Each row is a point on a tangle of strands that fork and nearly touch. The rows are in no order.
Two points are linked if the straight distance between their rows is under 85.8. Some points are linked to none.
diti: [ 44  -5 -24  -4 -32  21   4  36  -5   0  17  15   6  24   4  40 -11 -12
  26   2  -5   5  19  49]
nek: [-58  46  26  10 -17  13 -49 -20  31  -9 -15  -4 -10  28  -1   7 -31  25
  -3  14 -13  19 -10 -19]
nusa: [ 25 -37   1  44   4 -24 -48 -35   2  -7  -2  -6  -4 -25  26  -4 -36 -12
 -24  -3 -31  28 -13  -4]
Rumus: [ 60 -19 -45 -21  15 -35 -15   9 -21  43  19  15   2  -5  46 -11  35 -28
 -16 -19 -17  -8  16 -29]
Ger: [ 18 -11 -40  -7   8  45  41  24 -22  28  -3   1 -25 -18 -40 -10   7  40
   6 -15  14 -14  17  11]
netut: [-14 -47 -30  18   2 -23 -46 -19   6 -44   1  10  29 -18  -3  31  -8 -25
  -8 -37   6  28   9 -21]
tuz: [ 45  55 -23 -24 -45  18 -11  45 -23   1   2   8  12  -3   7   7   9   8
  -8  23   7  29  28 -25]
Vorat: [ 37  18 -41  -7 -23 -16 -13  40 -30  -6   5  19  22   6  24  25  26 -34
 -12  -9  17   7  36 -27]
tukag: [-36  -4  -7 -14  24 -19  24 -24  -6 -34 -22  -7   3  -3 -14   6  29   1
  10 -13  21  22  14 -21]
baf: [ 21 -11  -5 -19  30   5   3  -3 -25  -6  27 -11   6 -21  29 -34   2   8
 -26  14 -16 -46 -13 -20]
Gim: [-58 -44  26  45  38 -22   0 -39  32 -15 -15  27  17 -21   9   4 -30 -10
 -30  -7   7   0 -23  23]
sabin: [ 21  21 -24 -26   1   1  35  -5  -4  19 -50  -8 -12 -14 -19   6  32   6
  13  -5  19  30  24 -18]
malo: [ 32 -16 -47  -4 -14   7 -21  20 -27   3 -16  10  18   9  -4  16   7  -5
  -3 -33  19  -7  30 -28]
gema: [ 69   6  12  19 -30  23 -12 -11 -12  55  22 -19 -27  10  -8 -16 -10  21
  12  16 -10 -20   2   5]
Ludak: [ 20  61  11 -28  19  57  63  30   8  22   0 -29  14  -1  -8 -25  16  31
 -13  16  -5   5 -25  23]
vove: [-14  48  40 -14  27  -8  -4   8  -9   4 -62  -2   1 -19  32  10 -28 -17
  -2   1  25  -3  12 -30]
Kis: [ 16  35 -12 -13 -42  40  -5  10  14  10  19 -25  12  42  -7   5  20  34
   3   4 -19  14 -18  22]
Zof: [ 32  -2 -13  32 -39  21  -1   8  12  40  50 -17 -17   3  -8 -34  17  29
  -1  20 -13 -18 -10  25]
Zuko: [-32   1  -3  25 -56 -12 -31  -5  22  -5  -3 -18  27  35 -22  16  14  -3
  -4 -39  48  19  -1 -15]
muso: [-43  27  11 -27  -5  -9 -28 -15  36  -4  -8  28  -7  -6  -7   5  23   5
  36 -20  -6 -12  27 -24]
dor: [-43  22  33 -30  47  -9  -1 -24  -1 -22 -11  18  -2 -24 -13 -12   7   5
  16  -3   8 -25   2 -52]
Rom: [-30  27   4 -14  25  22  60 -10  -5   7  10 -28 -23  31   0 -44  48  27
 -27  23  -8 -13 -50   7]
Laz: [ 19 -47  -1   6  27 -14  40  -3 -46  27 -20 -14   0 -15 -14 -58   6  12
 -10  -4   5 -25  -7 -13]
fofut: [ -1  39   9 -55   6  -3 -11 -17 -40 -11  14 -12   8  27  21 -10 -17  19
 -22  17 -10  -3  15 -55]
ver: [-10 -40  28 -31   7 -20  35  47  -4  32   9  20 -11 -16 -11 -46 -15 -18
  41  18   6 -32  27  26]
poto: [-23   2  38  24 -16   0 -28   0 -29   5 -38 -11 -20  27   1 -12 -62   7
   5  23   1  -1  -5   8]
Menep: [ 15  15 -19  -9   0  -2 -20  -3 -32 -22 -21  -7  28  45  20  52 -27 -11
 -16 -37   4  18   7  -9]
vapag: [ 51 -11 -26  -2   3  -2   5 -12  -3  19 -23   8 -10 -24  -2  29  17 -16
  24 -13  -8   4   9   3]
Rebe: [ 47  54 -20 -14 -13  18  29  33 -37 -15 -17 -18  22  -6   9  19   7  10
 -24  23  14  37  10 -13]
dek: [  6  16 -36 -37   2  21   9   9   3 -16  35   9   6  11  26  15  28  -7
   2 -17 -26 -19   5  17]
val: [ 16 -49 -25  46  -2 -44 -10  12  15 -34  17  19  37 -58   2  -8   5 -32
  -2 -33   3  44  13   0]
bilot: [  1  15 -10  -4 -37  28  -6  36   5 -29  16   7  23  40   7  31  -9 -18
  10 -10   1  -1  -4  34]
zatub: [-36  -3  11 -36  47 -29   5 -37  -9 -21 -21  -2 -10 -15  17   6   9  -5
   0 -11  -6  -9  19 -36]
nebe: [-47 -16 -10   4   2  27  -3 -30   6 -18  27   2  22  61 -22  -1  -1  30
 -23  -4  -3 -17 -36  10]
Fab: [ 18 -25 -40 -14 -40  -4  12  37  -4 -26  18   7   1 -23  -8   8  11  -7
  27   8  13  30  23  10]
Lep: [  0   4  -8   6  12  -8 -18  -5  10 -10  12  10  24 -22   6  12  13 -16
   2 -32  -4 -27  13 -17]
nutap: [ -9  24 -15  37 -16  17 -46   9   1 -41   0  -1   5 -20  -8  22 -41   4
   6  14   6  26   7  -5]
zada: [ 51 -40   2  36   6 -46 -38 -15  12   7  10   9  21 -18  33 -10 -15 -31
 -17 -28 -39  24 -11   6]
veked: [ -1  33  31  -8  30   0   3  -8 -21  -7 -53 -14  19 -15  -1   4 -16   0
  -1 -16  28 -32  21 -42]
tosi: [-50  34  48  -3  44  17 -26 -32 -11 -25  -7  -2  -6  26   9  17 -47  13
 -37  12 -11 -15 -27  -9]
Gub: [-22   9 -31  27 -32  -7 -33 -11  29 -22   4  -5  11  27  -8  29  30 -15
   3 -36  14  28 -12 -12]
Vulo: [ 60 -12  -8  23 -20   4  -7  22 -10   6  28  10   5 -41   0 -25  -3   8
   4   5 -15 -12  13   6]
vas: [ -7  11 -14  29  19  36  13 -10  -2 -43  -6 -10   4 -23 -24  19  11  30
  -1  20 -12  10 -25  19]
ginor: [ 51   4  -3  32 -58 -24  -2  21  -3  40 -10 -23  -6   5  -9   6  11 -13
  18 -11  18  28  22  14]
gevob: [ 57  32 -33 -12 -43   0 -16  66 -38 -12  -3  30  13   0  13  25  -1 -24
 -11  24   5  17  29 -19]
vapod: [ 15  13  -2 -13 -24  22   1   0   2  31  -3 -10  16  47  11  -5  12  -2
  -8 -34  11 -42  -6  14]
beza: [-36  23   7  22  30  15   0 -21 -15 -23 -48 -19 -33 -16   5  13 -45  13
 -16  32  -8  29 -14 -10]
zug: [-18 -49  48  30  19 -24  -8 -21  23  22 -13   8  -2 -13   3 -43 -37 -10
  -4  11 -24 -20 -23  27]
Tadi: [-50 -14   5  -2 -17  25  32  20   9 -16  -1  -7   2  62 -23  13   0  12
   3  22   6  19 -31  55]
zut: [  2 -20 -45  -1 -45 -24 -43  -4 -11 -37  34 -12  -5   6  -6   8  16 -12
  18   6 -11  47   5 -39]
biliv: [ 23   8   0  25 -37  27   0  -2  32  17 -17  -9   3  31 -11  29   1   4
   3   4  11  -7 -23  56]
ludiv: [ 13 -23 -37 -46   2  12  38  13 -14  -5  33   7 -14 -10  14  -4  21   1
   9   9 -22  -8  15  21]
Non: [-27   0  24   8 -24  16  44  40  -2   2  -2  -8  -5  44 -41 -12 -17  13
  15  23  14  -6 -14  47]
Foge: [-31 -42   3  29  11 -23  33 -30 -20 -24  -1 -35  13  13  -2   3   1  -4
 -38   1  14  27 -25  16]
fugo: [-19  52  21 -25  27  32 -11  10   0 -44   5  12  15  13   7  23 -25  15
  -8   9  -6  -7   8 -11]
liloz: [ 37 -17 -15 -12  20  25  -7  -2   2  23  11   5 -14   1  15  -6   0   6
   6 -17 -24 -52 -12  25]
dabuz: [-40  -6  31  -9  31 -13  -1 -41 -18 -39  50  -9  23  11  14   9   3  -9
 -40   8   2  -4 -18 -10]
mak: [ -1  -4  17 -10  -9  -3  29 -24   2  30  -4 -22 -25  31   2 -16  19  12
   8  21 -11   5 -19  17]
Fis: [-18 -46 -23 -24 -14  -9   0 -30  -9  24  19   0   0  18  -2 -34  26   7
  13 -27 -14 -21   7   5]
raka: [  5  -4  -8  34 -37  25  17  19  24 -11 -15 -18  -6  18 -25  40   6   9
  12  -3  24  23 -26  57]
lod: [-27  29  37   7  34   2 -15 -29 -10 -24 -25 -24 -20  -3  40  12 -31  -3
 -16  30 -10   9 -19 -20]
gib: [  0  47  -9 -12 -54  -3 -32  26  30  15  14   9   6  30   0  -4  22  -4
  33 -14  10   4  21 -19]
durub: [ 61   6  42  -1 -10   5 -16 -10  23  66  13 -23 -33   3   8 -10 -17  -7
  21  24  -9 -36  -7  28]
nel: [ 19 -50 -21 -19 -15 -33 -18 -29   4  25  17   2  -9  -4   6 -20  17  -6
  19 -25 -15   3  12 -10]
lobub: [-55  10  -4 -28  16  25  13   3  -3 -19  18   3   6  47 -23 -15  21  31
 -10  -5  -5 -15 -12   5]
Vomun: [ 25 -33  34  23   4  -3 -12 -43  29  28 -12   0 -25  -7  -5 -16 -18   8
  12  19 -22 -18 -37  29]
toma: [-47 -34  35 -26   5 -22  23  24   1  23 -12  18 -14  12 -16 -33 -10 -14
  40  -2  11 -28  19  24]
pofom: [-43 -32  27  26  34 -10 -14 -11  41 -34  -3  28  19 -52  -7  -3 -27  -8
   2  -7 -10 -15  -7  23]
lesen: [ 28   4 -23  -2 -40  46  23  12   0  29  32 -16 -25  36 -21 -16  15  43
   1  15   2  -1 -14  37]
sas: [ -8 -24  39   0  37  11   1 -37  15  11 -13  -4 -37   8  12   9 -20  -7
  -1  25 -30 -16 -40  41]
Nere: [  5   6  -5  35 -66 -30 -14   1  11  19  -4 -21   5  19  -8  -9  24 -13
  12 -20  25  35   6 -13]
bik: [-31  56   8   5 -31  24 -10   6  16  -5 -13  -8  33  14 -42 -13  13  46
   1 -21  34  -2  -1 -28]
bilu: [-36  30  11  16 -17  25  16  19   2 -18 -31  -8  26  26 -53 -12  -3  33
  -5 -21  34  -1 -11  -1]
Lilof: [-17 -12 -49  -8 -17  -9 -26 -19  -4 -34  39   0   7 -10 -10  -3  27   6
   8 -14  -7  14  15 -43]
rim: [-36 -20  41  18   3 -35  23 -51  14  16 -10 -14 -28  17  11 -22  13   0
  -3  26 -11  17 -40   9]
zevi: [ 34   9 -12 -24  20   0 -29  14 -31  -9  -5  22  25  21  37  27  -6 -27
 -16 -34  -9 -47  10 -28]
fotu: [ 39  31  -2  36 -15 -37 -20  12  -4   4  -2   0 -10 -37  24  -1   2 -35
  15  19 -12  32  17 -19]
Mubak: [-14  38   4 -15  18  31  -9 -23  40 -17   3  16   3  21  19  27  31  10
   1  -8 -22 -31 -23  15]
doru: [-35 -14   0  43  11 -21 -40 -12  35 -42  18   9   2 -48  22  32 -25 -32
  -9  -6  -4  42   6   0]
Nevem: [-12   8 -30  33 -21   9 -65   9  26 -42  10  -4  35  18 -30  45   9 -15
   5 -40  29  14 -14 -36]
kopu: [-63 -16   9  53  -5  20 -25 -18   2 -31  -2  -3  -4  25 -31  -3 -40  29
 -24  20  12  16 -42  -8]
zod: [-25  49  28  -7  32  16 -15 -13  23  -8 -50  14 -25 -22 -15  -4 -18  20
  28  17 -11  12   7 -34]
Gomob: [-21  28   3  15   4  23  20  -9  -8 -25 -31 -23 -26   1 -13  10 -27  23
   0  43  -8  58 -17  11]
betom: [ 19  25  19 -29  25 -25 -37 -14  14   8 -10  -6   2 -20  29 -11   8 -17
   7 -18  -2 -50  -6 -56]
veriv: [ 30  17  -8   9   7  34  17  30   4   5  13  18  -2 -40   3 -13   7   8
   4  12  -2 -35  18  -1]
loro: [ 43  42  27 -81   5  17  25  32   0  46 -19  12 -23  -2  -6   4 -14   5
  15  36   7 -16   8  -8]
rabul: [ -3 -33  20 -22  -3 -11  13  33 -22  -3  -1  19 -10 -19 -14 -11 -30 -15
  29  35   2  -4  43   8]
tapu: [-33  28   2  51   9  11 -49 -11  26 -28 -14   9 -15 -40   5  19 -45   2
   7  27 -13  22   5 -13]
Banu: [-20 -29   7  47 -24  -5 -26 -33  16   1 -20   0  -3  27   3  19 -27  -4
 -11  -6  -3   7 -34  27]
Maf: [ 65  27  -8 -40 -51  14   7  38  -8  86   0   1 -24  11 -16   4  19  14
  10  -8  25   1  40  -8]
fet: [ -2  28  25  52 -32  12  28   3  27   3 -18 -20  -7 -15 -17  12   3   7
  10  25  26  25 -19  41]
kopo: [ -5   6  21   1  35  13  -5  -9  -1 -17 -35   0  -8  14  14  22 -27   3
   4 -12  -4 -29  -5   8]
tovis: [ 16 -33 -34 -18  30  13  -4  -2 -37  -6  28   9  25 -15  19 -33 -13  13
 -46 -20  -5 -46   6 -21]
Diret: [ 49  18 -17 -10 -23  14 -13   8 -17  35   6 -13   7  42  39  -5  10 -13
  -2 -20 -11 -20 -12  13]
Nera: [ -6  26   6 -14  29 -13 -40 -34  25  -3  19  10  19 -10  17  10  24 -15
   1 -37   4 -35   3 -52]
gon: [ -8  56  -3  -5 -26  16 -26  17  10   6   4   5  25  13 -12 -16  23  22
   6 -15   8 -17  20 -36]
tuta: [ -9  -2 -14  59 -16  -7 -43 -33  23  -5 -28 -21 -16  10  24  41 -25 -15
 -14   0  -2  39 -24  11]
navib: [ 38 -46 -19  10 -11  -6 -31  16  10   7  43  18  10  -9  27  -2 -15 -25
   3   1 -47  -8   4  37]
Risu: [-23 -29   2 -17  29 -16  10 -33  13   3  48   1  22  -1  29 -18  33  -4
 -32 -39   8 -33 -19  -3]
kese: [-25  27 -20 -34 -15  20  15  25  20 -19  42   3  25  51  21  17  19 -11
  -6 -13  -5  -5   2  35]
vodu: [ 12 -32 -10  27   5 -11   7 -33  14  -8   9 -11   1 -13  22   3  18  -8
 -13   6 -23  11 -26  25]
gel: [ 15  -7 -24  39   1 -40 -63  34  -8 -25   6  26  22 -26  15  25 -32 -41
   3 -20  -4  31  21 -29]
nit: [ 20 -46   8  -3  34 -15  41 -31   1   4  15 -17   2 -10  32 -11  13  -4
 -26   5 -23 -11 -30  44]
Vup: [ 17 -18  11 -18  25   8 -21 -13  -3   6 -17   7  12   1  19  -2 -26 -10
   1 -11 -24 -49  -7   9]
Tamo: [-59 -13  50  15  18 -43  20 -42  22  -2   6  -3   1  19  21  -7   6 -17
 -21  16  11   1 -44   9]
dig: [ 38  51  -8 -17  21   7  25  -5 -45 -24 -17 -27  10 -21  29  11   6   2
 -37  20   6   3   0 -30]
Sed: [-45 -25  23 -11  31  -9  11 -14  31  -4  20  22  17 -11   8 -13  19 -10
  -4 -22  -4 -42  -7  11]
zadu: [ 63  50   7 -63  -2  34   3  34  -2  37 -33  21   2   0  -4  21 -17  12
   9  18 -10   6  26 -11]
beg: [-37 -37 -21   7  23 -19  -2 -46  -5 -34 -18   2   4 -10 -30   4   4  11
  -3 -30  10  14   3 -26]
ribuv: [-13 -10   3  47 -46  13  11   7  31   2   2 -13 -27 -25 -45   1   6  17
  31  28  28  34  -7  29]
Bunok: [-13  40 -23 -51 -24  38  40  45 -27  27  13   5  11  18   6 -33  20  38
 -12   2  21  -7  18  -5]
Mul: [  9   7 -13 -12  25 -19  -9 -14 -13 -28  39   4  20 -11  27  16  26 -20
 -23 -12 -15   0  14 -30]
sos: [-11  29  -9 -21 -20  33 -20  -8  38  -1   6   9   0  45  -5  17  16  21
  12 -10 -25   0 -14  15]
lun: [-48 -32  14 -15  60 -23  24 -40   4  -6  48  -3   9 -11  -8 -48  23  11
 -42 -30   3 -25 -33 -13]
Segob: [-12  22 -13  -6 -34 -20 -49   0  33   3   5  21   5  23   8  16  25 -13
  32 -33 -16 -10  22 -38]
gof: [ 74 -29   8  18 -10 -20  -1   1  -4  30  30  -4   7 -35  17 -37  -9  -6
  -9   0 -17  -4  -1  22]
git: [ 40 -15 -36 -26 -33  24  15  48 -22  25  31   4 -20  29   4  16  -3   1
  16   7   4 -12  21  42]
kazab: [ 45 -41 -36 -32  18 -16  -2   1 -24  17  18  16  25 -27  44 -21   8 -13
 -28 -36 -24 -30  21 -21]
rikem: [ 15 -29  -4 -21  21 -29  12  25 -36 -18  24  21  39 -46  26 -12  -3 -17
 -33  -1   9 -14  33 -13]
pudi: [-25  -4  -1  11  11  10  -3   5 -22 -37  15 -14  18  -8 -20 -13  -7  21
 -14  -3  15  -5   7 -22]
kab: [ 57  -7  -9 -34 -13  14  33  28 -30  43  12 -17 -24   9  22   7   1   1
   3  14  -2 -21   8  31]
medes: [ 10  61  -9  16  17  20  -4 -14  46 -11  -9  12   0   3  15  42  39 -15
   0 -14 -17   2 -25   3]
Vot: [ -5  35   8 -18  -2 -10 -16 -25   4   6 -48  10 -22 -21  -7   3   4   8
  26   9 -19  12  26 -59]
sov: [ 38   0 -16   6  -4  34  35  -2 -29  32 -23 -21 -38   1 -60 -15   5  50
  14   7   8   4  10  -6]
lok: [-22 -14  24  -4  38 -16  15  -4  39 -26   7  40  17 -41  10  -4   1 -25
   7  -5 -18 -35  -6  27]
Zet: [-16 -19 -17  13 -17 -29  24 -12   6 -26  11  -1  21  -9   2  -3  30  -4
   2 -14  20  19  15   2]
fulis: [ 45  -1  12  -1   6 -38 -19  14 -18  12 -14  14   1 -42  34   0 -11 -37
   3  10  -9   7  21 -18]
Ret: [  0  55  12 -41   6  52  53  55 -28  38  13 -25   0  13  -6 -43  18  36
  -8  18  16 -10 -10  13]
vap: [ 40  -8 -32 -12 -28 -40 -18  11 -10   2  34  19  -4 -27  22 -10  30 -13
   8  15 -13  23  35 -31]
gafup: [-41 -61  38  50  29 -23  10 -21  18   0 -28  11  10 -17 -16 -20 -27  -7
 -14   4 -11   5 -39  39]
pupov: [ -5   2  -2 -32  -6 -13  31  -2   5  10 -15  15 -22 -27 -17  -5  28   7
  32  11  -1  10  32 -10]
lumib: [ 35  37  37 -80  15   1  64  57  -3  65 -19  -5 -31   2   7 -13  -2  -6
   6  33  28 -22   6  19]
taf: [-52 -19  14  10  33 -16  46 -20  -5 -13  36 -19   6  18  -8 -33  43   2
 -33 -11  28  -3 -17 -13]
Guz: [ 30  23  -9 -39 -45  12  16  39   8  51  -3  12 -20   8 -23   0  11  12
  29  14  13  15  37   4]
paner: [ 13  71 -10   4  33  30  -3   3  19 -33   8  -2  29  -3  13  51  19  -5
 -29 -18  -4  -8 -14   1]
badi: [-34  -1  19  15  15   0 -33 -23  30 -12 -11  22 -13 -23  30  12 -40 -17
  18  24 -19  12   3   8]
kabel: [ -4 -27  44  -7  -8 -11  22  10  -2  56 -12   8 -38  13 -33  -3 -26  -3
  40   8   5 -20  25  22]
Beluz: [ 40  10   3  -1   1 -24  13   4 -35  11 -48 -12   1 -17  35  20  -8 -27
  -2  12  14  14  21  -8]
Mapak: [  9   5  15   6 -22   7 -13  27 -31  18 -41  -5   6  16  -3   5 -52  -3
  12  14   8   5  29   1]
Pepu: [ 28  14   4 -15  25   2  28  18 -14  -6   8   1   2 -45  20 -21  14  -8
  -7  15  10 -41   6 -15]
kagiv: [-32 -41  -9  20   4 -18 -37 -29  -3 -20 -45   8  -4 -33 -24   1 -33   9
  12 -14   6   9  21 -32]
bego: [-15  54  18  22  51  18  19 -19  12 -43  -8  -9  17 -25  15  39  13  -3
 -29 -17   9 -14 -19  -1]
reval: [-29 -26  -4  42 -48   1 -15  19   9 -22   1 -27  -6 -15 -37 -11  -8  10
  23  17  30  47 -19   3]
kosa: [-25  55  28 -32  26  39  22  34  -1 -21 -25  -3  23  10  -9  12 -17  16
 -17  11   2   2  -8   2]
dod: [ 50  10  -4 -33  -2  -3 -19  22 -16  29  -4   6  11  44  47  21   5 -30
  -6 -19 -15 -37   9   4]
Zesa: [-10  27 -50 -46 -18  18  16  39 -32  21  20   6  21   3  21 -20  37  19
 -26 -24  38 -12  31 -36]
naros: [-43 -54  14  18  15 -41  31 -46  22   1  16  11 -10  -5 -16 -35  25   9
 -17  24 -29  18 -47  18]
ferod: [ -2  40  20 -14  17  43  54   5  13  21  -1 -20 -17  16 -22 -28  23  38
  -5  29  -3  -7 -50  24]
Kozot: [ 16 -27 -14 -30  11  -9  27  -6   8   7  23  26 -22 -37 -18 -10  15   5
  31  22 -29   0  22  10]
zom: [  8  20 -28  23  -9   1 -39  38  -9 -37  -6  25  20 -26   8  34 -23 -23
  10   2  11  16  28 -26]
gep: [ 35  21  10 -41  23 -19  42  13 -45 -15 -44  -2  -1 -29  31   6 -15 -14
 -21  27  18   9  13 -25]
vab: [ 39 -32   7 -12  15 -11  28 -11 -20  53 -20   5 -47 -26 -46  -4   6  13
  20  14  -7  -1  33  -6]
Sur: [  9  25   4 -36  14   6 -24   2 -35 -23  22   2  36  39  19  37 -14 -18
 -38 -22  11 -12  27 -23]
fuber: [-43  -1  18  12  27 -17 -24 -30  34 -28  -3  13   4  -7  32  26 -12 -30
   3  -9  -3  10   3   8]
Niv: [-16 -46   9 -29   3 -17  25  -8   1  40 -22   0 -13   9  -9 -40  16   4
  24 -20   5 -21  12   5]
nuti: [  2 -40  33  -6  63  -5  34 -26   9   3 -20  -6 -19  -9   7 -16  -1  -9
  -7   8 -16 -36 -41  34]
gid: [-32  25  27  26 -31  15 -47  -2  17   5 -29  -6 -15  26   8   0 -54   6
  17  19  -8  19  13  -7]
tamag: [-57 -49 -12  16  -3 -11  45 -20  21  -7  30  -2 -16  16 -30 -24  45  12
   1  19  -6  16 -32  29]
gevun: [-11 -33 -24  45  -8 -11 -63  -9  16 -47  33 -11  28   5 -28  32  -8 -16
 -21 -38  21  31  -9 -30]
momin: [-33 -17   9 -28  24   5  34  21  -3  38  54  -4 -17  -2  16 -82  23   8
  -9   2   5 -47 -24  21]
zazok: [ 12 -15  -7  60  -9 -34 -46 -21   1  -5 -10 -20  13  -6  43  19 -30 -40
 -18  -5  -7  52  -9   0]
mifu: [  5  39  27 -15   9 -24 -28 -25   7  14 -28 -11 -22 -12  30 -11   3   1
  16  17  -5 -10   5 -46]
basaz: [ -7 -12  -5  61   6 -31 -20   5  24 -51  23  12  30 -41   7  27  -1 -42
  -4 -12   9  35   1  12]
nik: [-28  37  26   7  41  14  41  12   4 -33 -19  -3  14 -16  -8   3   1   2
 -12   4  18 -13  -3   7]
Tov: [-41 -46  14  63 -20   9 -19 -24  15 -16   2  -3  13  14 -14  -3 -30   8
 -20  10   3   6 -49  17]
Fotin: [-18 -14  18 -14  31 -11   2  -3 -28   6 -51  10  12 -10 -14 -14 -18   3
   5 -13  19 -31  23 -29]
giva: [ 31   8  -4  -9 -40 -11 -24  24 -17  20 -40  21 -17  -2  -8  25 -36  -5
  27   1  10  19  45  -9]
niri: [ 58 -28 -35 -12  -9 -42 -37 -10 -10  33  10  16  -5 -15  27 -13  30 -22
  16 -14 -25  11  26 -34]
teg: [-52   8  19   3  27  -4  47 -40   9  -2  32 -13  -3  22  -6 -31  51  19
 -30  13   8 -12 -54  -7]
rigak: [-36   5  17  27 -32  31  15  15  17  15 -26  -7   5  31 -52  -9 -13  27
  10   3  26   3 -22  25]
mave: [ 69  -9  31   1  -2 -16 -12  -1  11  52  18  -7 -18 -30  25 -25  -3 -14
   6  -7  -5 -37  -6   7]
funit: [  0  25  -2  45 -27 -23 -26  -1  13  -7 -37 -15 -16 -33  13  14 -12 -18
   9  -1  19  45  14 -21]
dova: [-33  -1  10  -5  19   8  16 -13  -9  -9 -41  -3  -6  34   5  19 -22   4
  -1  10  -5   1 -21  23]
zub: [ -1 -53 -27  32  -8 -11  25  -2 -17 -21  10 -27  29 -18  -7 -14  11  -1
 -25 -17  29  15 -10  20]
vibel: [ 27 -32 -17  37 -19 -35 -23  21  32   1  26  16  24 -37  -8  -8  14 -27
  15 -23 -14  22  18  14]
Limas: [ -5 -24 -46  -6  11 -12 -22 -14  -8 -43  41  11  20 -10 -10  23  23  -8
 -22 -40   9  17  26 -40]
zanod: [-28 -13 -14 -30   1  13   7   4 -11 -12  -8  14 -11  22 -24 -14  -6  29
  17   6 -16  -7  13  -4]
Notam: [-46 -32 -12  18   0  26  -8 -13  -6 -47  10 -14   3  47 -38  19 -23  33
 -17  15  -5  13 -41   8]
varez: [ 31   4  24  -5 -22   5  35   9 -16  25   1 -24 -16  26   4  -1  -6  -3
  13  26  11   2  -1  35]
perat: [ 27 -43 -51 -25 -22   2 -21  29  -4   1  64  28  10 -13  18  -7  14 -18
  15 -10 -23  -2  20  16]
Seg: [ 16  10 -20 -31 -54   8   8  51   3  -5   6  18  -1  -7 -26  12   5   3
  36  27  13  24  46   2]
Ler: [-54  -9  13  24  20   7  39 -29 -14 -30 -24 -22  -6  41 -11  14  -9   9
 -29  12   8  31 -43  21]
nilu: [ 50 -28 -13 -21  11   9  -1   8  12  26  49   5 -13  -3  28  -4   1 -16
  11 -12 -44 -41   0  44]
buk: [-60   6  65  -5  24 -33  13 -47   1 -17  44 -18   6  34  13  -8   3 -16
 -39  18  17   5 -34   0]
fami: [ 44  11   6  -6  22  22  50 -11  -7  44 -19 -23 -45 -20 -37  -8  12  27
  14  13   1  -3   6   1]
zona: [  0 -19  -5  21 -33  22  14  -8  24  31   6  -2   1  43   0  11  17   9
  -2 -19   9 -25 -19  37]
kov: [  2  -9 -24  10 -17  -6 -25  11 -16 -14 -26 -14  25  30   6  22 -19 -21
  -5 -31  23  10  27 -10]
Vodoz: [ 29 -10  -7  49   8 -56 -54  13   3  -1  19  11  28   3  26   6   5 -44
  -2 -34 -16  23   3 -24]
tun: [ 30 -16 -47 -20 -13 -30 -21  15   5  10  75  23   8 -20  40 -28  35 -14
  -1  -4 -36   0  16 -12]
Zusub: [-50  43  31   1  15  22 -26 -13  -6 -26   9 -12  14  38   2  12 -34  17
 -29   8   2  10  -1 -17]
pafib: [ 21 -19 -26   5 -31 -14  -8   9  -5 -15   4  -3 -24 -32 -10  30  -4 -16
  35  27  -6  55  24   7]
Zel: [-44 -13  -9   8 -18  12  47  -9  23 -13   4  -4 -15  31 -36   1  32  15
   3   5   9  20 -32  39]
Dorek: [ -9  -1 -10  22 -26 -20 -24   7  16 -24  -9 -16 -22 -27  12  26  -5 -30
  24  18   5  69  14   1]
fuvur: [ 45  23 -13 -41 -19   7 -11  27 -15  29 -48  27  -7  22   7  38  -9 -17
   6   5  -5  25  31  -8]
Dib: [-14 -27 -18  -6 -29  25  18  39 -17  31  17   9   8  10 -11 -42   0  24
   5 -39  25 -43  18  14]
bebe: [ 71  26 -14   3 -32 -10  10  16 -29  59 -13  -9 -17   3  -3   2  15  -3
   3  -9  18   9  22 -13]
nadar: [ 12 -27 -46  -7 -13  25  30  48 -15  20  15  17   0 -25 -19 -16   5  21
  11 -18  27 -26  30  22]
fasiz: [-35  32  28  -9  52   4  11 -14  11 -11 -31   7 -26 -28 -32 -25   6  18
  23  11 -12 -33 -14 -28]
kosip: [-12  -1   3  29  -1  32  11 -11   0 -24 -27 -20 -38  -8 -46  17 -17  30
   7  45  -9  30 -36  30]
Gozut: [-11 -39   7   5  18 -20 -21 -27 -16   9 -30   9  11 -28 -22 -32 -12  16
   5 -36  -1 -24  17 -32]
tari: [-40  18  48  -3  42  -3  18  -2  -8  20 -63   5 -51   9 -36 -17 -35 -18
  21  26 -25   1 -31  11]
rumeg: [ -6  -6 -12  36   9  13   4 -41  19 -32  21   5   8 -24  -8  18  22  18
 -10   8 -10   4 -31  18]
Taraz: [-32 -20   6  -8  -5   4   2  39 -22 -16  -6  14  -1   9 -45 -13 -29  16
  33  28  -3   6  19   3]
birik: [ 20 -15  31 -20  11  -8  24   8   3  67  -4   7 -45 -21 -69  -9 -20  11
  39  28   9  -8  38   4]
mobub: [-24  18  39  -6  59  13  -5 -34 -19 -38  25 -12   2  18  14   8 -15   4
 -39  17  -7 -30 -42 -24]

A fork is a point with three links. Follow the links from the first point to the second and name the forks in between, in order.
poto, tovis | Zusub
Pepu, zada | niri toma
Guz, beg | Limas tukag
rigak, fuvur | rim tosi Zusub
Tov, kazab | toma niri
mobub, gon | rim
fuvur, nit | Zusub tosi
taf, fugo | tosi Zusub

A fork is a point with three links, a tip a point with one. Leave the first point through the second and follow the links. Name the first fork or tip that comes.
Dorek, pafib | Limas
Tadi, Non | muso
gafup, zug | tosi
Rebe, tuz | reval
kopu, Tov | vibel
nadar, Ger | toma
sabin, pupov | rim

Name the points in between on the shortest way along the links from the first point to the second, in order.
ginor, dova | Nere Zuko Gub Nevem gevun netut Limas Mul Lep Nera betom mifu Vot zod fasiz dor zatub tukag Zet zub Foge Ler
lod, bilu | tosi mobub dabuz buk Tamo rim naros tamag Zel Tadi Non rigak
dova, toma | kopo Vup liloz nilu navib perat tun vap niri nel Fis Niv
ludiv, zadu | dek kese bilot diti git kab varez mak rim Tamo buk dabuz mobub tosi Zusub nek gid poto Mapak giva fuvur
Vulo, rim | gof mave durub gema Zof lesen Kis sos Mubak medes paner bego nik kosa fugo Zusub tosi mobub dabuz buk Tamo
